Points, in no order, along strands that fork, close into loops and pass close to each other.
(in the rows, 128 means zero)
Two points are linked if the straight distance between their rows is under 95.8. Some points are linked to none.
z_162: [121 107 161 127  89  98 176 174 134  42 158 128 155  58 100 148 108 167
 111  90 119 167 155 118 143 101 137]
z_983: [155 119 120 130 134  92 135 123 137 116 129 148 128 159 140 118 156  78
 120 110 109 153 105 112 136 100 145]
z_898: [101 138 175 110 155 166 115 112 123 144 165 135  69 151 146 132 165 130
  98 164 154  97 128 125 105 178 145]
z_569: [158 138 179  95 123 177 175 179 167  92 104 140 174  89 120 143 110 187
  37 100  79 202 130 116 119 146 150]
z_519: [106 156 177 101 158 192 113 127 136 164 142 142  63 146 167 139 155 143
  75 157 127 112 132 120  93 201 150]
z_578: [ 66 168  68 122 170 100 135 144 110 150 178 107 116 102 169 127 107 126
 161 139  93 117 139 127 131 137  70]
z_105: [177  95 155 138 118 132 129 143 138 113  92 128 124 114  98 123 133 111
 104 128 142 147 101 137 121 107 136]
z_538: [ 92  82 224 131 107 191 123 133 134  89 130 122  81  82 135 154  96 173
 106 120 138 116 130 162  93 139 142]
z_600: [120 146  75 151 149  99 159 138 129  95 169 131 146 102 167 122 108 131
 135 120 112 150 117 109 161 114 105]
z_290: [ 96 169  87  93 158  70 110 110 132 181 156 135 104 195 139 112 167  77
 142  89  82 133 147 118 116 115 119]
z_807: [109 169  87  95 173  68 110 102 140 145 132 145 125 196 149 111 152  74
 128  83  80 177 135 104 127 121 128]
z_800: [ 80 106 135 124  79  97 168 163  98  30 186 129 145  67 118 146 110 183
 117  87 125 151 154 107 149  94 142]
z_595: [ 89 115 129 154 140 136 165 135 120  71 199 107 145  58 168 130  91 176
 113 131 120 142 128 137 141 123 118]
z_547: [125 109 138 103 111  73 164 132 136  69 157 128 147 133 125 110 164 109
 110  99 113 178 127  99 144 101 168]
z_727: [203 134 114 164  91 114  65  74 116 190 102 133 127 173 100 134 155  92
 182 142 162  86 120 164 164 127 126]
z_662: [171  91 168 146 115 187 130 165 136  90  78 111 125  71 101 121 100 153
 121 117 158 150 127 183 115 126 135]
z_785: [162 110 156 156 120 151  90  89 108 163 107 118  93 155 109 146 146 116
 159 168 193  84 104 171 153 130 153]
z_729: [ 91 161  94 154 169 124 139 145 139 153 156 107 132  74 158 132  79 138
 155 150 115 112 136 131 135 150  57]
z_275: [ 59 105 102  98  88  95 181 144  88  42 201 113 141  90 138 117 132 165
 127 104 116 151 143 110 150  85 145]
z_738: [183  87 162 128  90 112 124 127 133 151  99 147 115 173  87 121 180  83
 133 130 138 110 118 122 134  92 154]
z_553: [118 159  78  89 186  90 101 101 152 159 103 149 157 210 134 117 135  85
 135  95  75 188 133  93 109 133 117]
z_255: [159 177  80 138 105  78  67 110 148 194 131 138 177 191 105  87 150  83
 184 114 123  98 151 126 125 120  97]
z_570: [134 133 171 110 150 189 131 139 132 143 135 146  81 129 171 139 136 143
  55 137 113 147 118 118  83 177 159]
z_732: [ 61  66  92 106  64 113 140 118  51  81 146 117 102 135 130 149 144 117
 147 113 110  97 147 119 143  74 167]
z_91: [161 113  99 177 124 132 162 147 136 101 122 114 157  62 125 116  79 134
 156 121 129 142 110 149 163  96  95]
z_17: [151 132  68 156  79 128  89  75  83 161 144 121 129 156 135 145 150 116
 200 151 147  61 134 138 160 109 120]
z_748: [118 169 107 112 195 168 121 133 148 186  67 142 158 129 142 126  72 151
 109 147 112 180 136 111  93 175  97]
z_758: [180 149 109 102 143 103 148 133 166  96  99 165 171 189 120 113 137  86
  85  85 102 183 119  73 150 132 138]
z_402: [133  93 193 137 114 189 132 135 140  90 112 119 109  69 122 140  98 158
 100 118 150 142 126 171  96 129 134]
z_286: [142 168 115 142 172 165 116 151 162 164  80 104 143 101 107 121  85 122
 149 141 144 117 126 143 128 176  61]
z_484: [ 65  99 134 144 108 136 157 140 104  49 200 104 152  42 157 129  79 200
 124 113 126 129 138 141 136 104 121]
z_743: [115 158  95 123 159  85 116 133 145 168 136 137 124 147 138 120 131  95
 156 126  98 118 126 112 121 132  94]
z_629: [130 167 126 119 175 191 127 144 147 176  70 139 123 121 140 133  92 145
  85 134 123 145 139 129  96 193 103]
z_37: [ 52  94 171 151  93 136 142 128  90  48 183 118 123  44 162 153  79 205
 115 101 126 115 140 150 134 121 142]
z_167: [189  90 165 135  89 133 113 116 130 145  93 129 126 163  73 128 171 110
 156 143 164  94 114 141 157 107 155]
z_819: [138 160 100 135 177 128 116 141 157 169  81 121 154 131 115 126  93 114
 145 128 114 142 127 114 113 164  67]
z_580: [ 93  80  91 107  72  97 151 107  78  87 158 132 117 142 144 121 153 103
 148 101 110 134 135 115 140  57 167]
z_731: [ 92 176 119 138 182 125 115 135 147 175 136 103 137 108 139 119 103 128
 157 164 135  99 128 134 119 175  70]
z_554: [122 113 116 175 127 130 163 144 132  85 157 109 149  54 143 122  79 156
 133 132 131 139 119 144 147 107 108]
z_932: [117  96 190 120 118 142 124 123 128  78 136 136 115 101 136 136 139 152
  65 118 131 161 122 134  89 135 167]
z_620: [142 134 153 100 143 152 158 161 157  87 137 137 170 116 122 131 129 153
  43 118  90 192 123  98 126 148 148]
z_259: [142 108 192 110 127 183 139 128 132 117 122 139 102 120 162 140 140 155
  48 123 115 160 109 132  72 161 175]
z_459: [ 91 173 125 138 166 123  80  92 141 182 126 104 121 130 143 122 126 121
 157 176 152  88 118 151 110 174  96]
z_741: [106  85 206 119 118 158 103 102 110 134 141 121  82 160 119 134 170 146
 105 172 180  82 126 144 114 141 187]
z_675: [147 171  62 130 101  72  90 131 133 183 140 146 173 181 118  85 127  73
 186  89  98 112 166 116 124  97  87]
z_131: [148 106 161 130 111 118 172 184 167  48 121 124 176  55  85 143 101 157
 101  84 120 187 146 123 141 112 110]
z_892: [157 178 159 120 149 169 116 126 148 182  73 130  97 164 132 124 145 138
  87 156 159 105 128 134  96 204 141]
z_624: [114  75 185 129 112 123 131 132 110  93 134 131 100 108 114 142 136 133
  95 129 137 140 121 140 102 111 165]
z_694: [125 109 108 120 104  74 158 118 119  88 158 139 136 137 148 106 152 100
 136 111 113 156 117 112 147  74 166]
z_640: [116 154  97 117 185 101 107 125 146 169  97 132 154 151 132 125 105  99
 138 127  91 149 126 103 106 151  81]
z_324: [162  89 117 168  90 114 150 136 130  93 101 120 148  90 106 119 106 125
 160 114 131 141 110 146 152  79 126]
z_952: [113  74 147 134 101 101 137 126 104 105 134 134 113 113 115 137 133 121
 129 129 134 133 127 129 126  90 167]
z_375: [185 166 104 146  99  94  60  95 137 196 106 142 157 185  94 106 164  84
 177 122 142  94 131 145 144 127 107]
z_55: [102  76 143 121  75 112 116 102  71 135 138 112 107 182 113 152 183 130
 147 145 146  59 133 129 151 100 199]
z_801: [198 106 137 155  93 137  95  91 122 164  97 122 130 161  84 136 155 107
 178 146 168  81 109 164 171 119 142]
z_483: [150 153  95 164 131 135 133 147 133 154 129 114 138  90 112 124  93 132
 184 140 145  89 125 143 166 121  68]
z_844: [137 126 144 116 136 111 160 148 157  73 146 126 158 129 120 121 139 129
  80 118 106 174 122 104 136 127 147]
z_42: [158 145 110 140 166 122 133 134 151 105 100 137 154 129 135 129 109 105
  95 118 119 170 111 105 140 146 109]
z_920: [138 113  80 145  80 140 128 106  92 137 158 119 141 138 124 139 149 127
 193 151 142  55 133 126 171  98 113]
z_577: [ 92 175  57 130 167  85 157 136 139  91 179 119 162 104 175 118  94 131
 132 112  90 160 137  94 173 129  87]
z_649: [123 187 155  99 162 163 110 120 143 207  86 142 100 174 144 127 152 141
  81 160 139 117 143 116  79 215 156]
z_750: [177 114 145 104 122  97 123 131 132 139 114 159  95 192 117 118 185  67
 118 121 119 129 109 110 120 102 154]
z_96: [189 128 133 125 137 137 127 150 142 137  78 146 118 157 115 130 140  93
  93 131 130 145 102 120 112 136 132]
z_533: [143 125  89 138  95 123 139 129 110 144 153 135 124 129 132 134 135 117
 182 137 127  84 133 118 153  97 112]
z_35: [129 116 168 129 140 150 129 135 128 138 148 135  85 139 121 136 149 125
 106 160 157 103 119 132 115 131 139]
z_438: [ 56  98  71  97  86 101 169  99  81  53 187 112 138 122 147 112 148 126
 144  98 112 145 133 107 160  62 149]
z_471: [104 162 109 147 146 104  68  81 114 190 136 107  98 147 153 127 142 117
 184 172 155  74 120 160 114 139 120]
z_144: [ 93 175  78 103 139  79  98 109 133 185 163 119 128 173 135 104 157  98
 177 118 103  94 141 121 118 124 106]
z_14: [168  91 179 129 113 169 129 149 131 130  91 122 102 119  82 128 139 127
 120 145 164 120 121 154 117 122 140]
z_27: [162  69 155 154  95 145 131 155 123 102  87 114 137  75  76 132 103 138
 153 119 155 140 126 168 150 102 135]
z_491: [157 121 161 107 114 154 171 188 165  62 105 124 179  71 100 137 110 172
  64  90 111 192 142 129 121 139 124]
z_974: [151 168  88 116 191 145 122 117 158 172  42 149 172 147 127 124  77 145
 110 131 111 195 133  97 104 166 102]
z_446: [116  90 173 134 107 128 109  95  99 143 135 121 104 180 113 144 175 125
 135 166 171  72 117 145 140 114 191]
z_879: [ 78 177  33 126 161  85 142 129 115 118 176 111 141 107 187 114  95 127
 156 116  79 143 140 115 147 125  70]
z_493: [133 181 139 137 166 195 115 141 160 166  90 110 117 112 121 118 103 143
 116 146 157 110 140 149 113 201  93]
z_891: [146 166  88  78 179 104 105 105 151 157  70 170 157 208 132 117 134 109
 111 105  90 201 126  78 100 155 132]
z_31: [ 79  70 117 114  68 120 140 121  69 112 149 112 117 158 114 147 162 132
 156 138 134  62 150 122 154  87 167]
z_340: [157 164  93 104 182 122 113 123 148 187  42 162 156 185 122 133 115 130
 109 124 106 187 123  96  90 158 123]
z_102: [ 69  82 203 147 101 165 135 131 107  77 155 129  99  62 141 163  78 188
 114 106 134 111 138 164 109 122 144]
z_50: [127 102 150 126 119 117 138 134 115 136 152 134  92 141 121 130 154 110
 137 149 139  96 123 121 128  99 152]
z_874: [124 160  86 144 116 103  86  86 109 176 147 120 123 136 144 122 144 120
 192 155 151  66 122 137 146 126 113]
z_822: [175 153 144 112 151 158 125 147 147 166  74 142 107 156 113 134 143 118
  88 144 145 120 117 122 102 166 130]
z_202: [100 151 126 166 141 160 132 119 118 142 172 107 108  88 151 134 101 161
 171 171 169  62 135 148 146 145  94]
z_775: [140  96 204 121 105 188 116 121 135 134 103 116  90 137 100 130 154 152
  99 156 184  97 128 161 104 144 166]
z_117: [127 121  93 151 124 111 149 136 114 123 164 134 115 109 151 125 113 119
 153 136 119 119 118 125 140  94 109]

How many points has the smallest loop of links through each point below? Write 0 if it is on no loop.
z_731: 13
z_484: 11
z_898: 9
z_286: 14
z_162: 12

Name the points in between on the shortest way along the links from the first point to the second, in order.
z_731; z_533: z_459, z_471, z_874, z_17, z_920
z_920; z_578: z_533, z_117, z_600, z_577, z_879
z_649; z_275: z_892, z_822, z_96, z_105, z_14, z_775, z_741, z_446, z_55, z_31, z_732, z_580, z_438
z_785; z_694: z_801, z_167, z_738, z_750, z_983
z_340; z_819: z_974, z_748, z_629, z_493, z_286
z_738; z_569: z_750, z_983, z_694, z_547, z_844, z_620
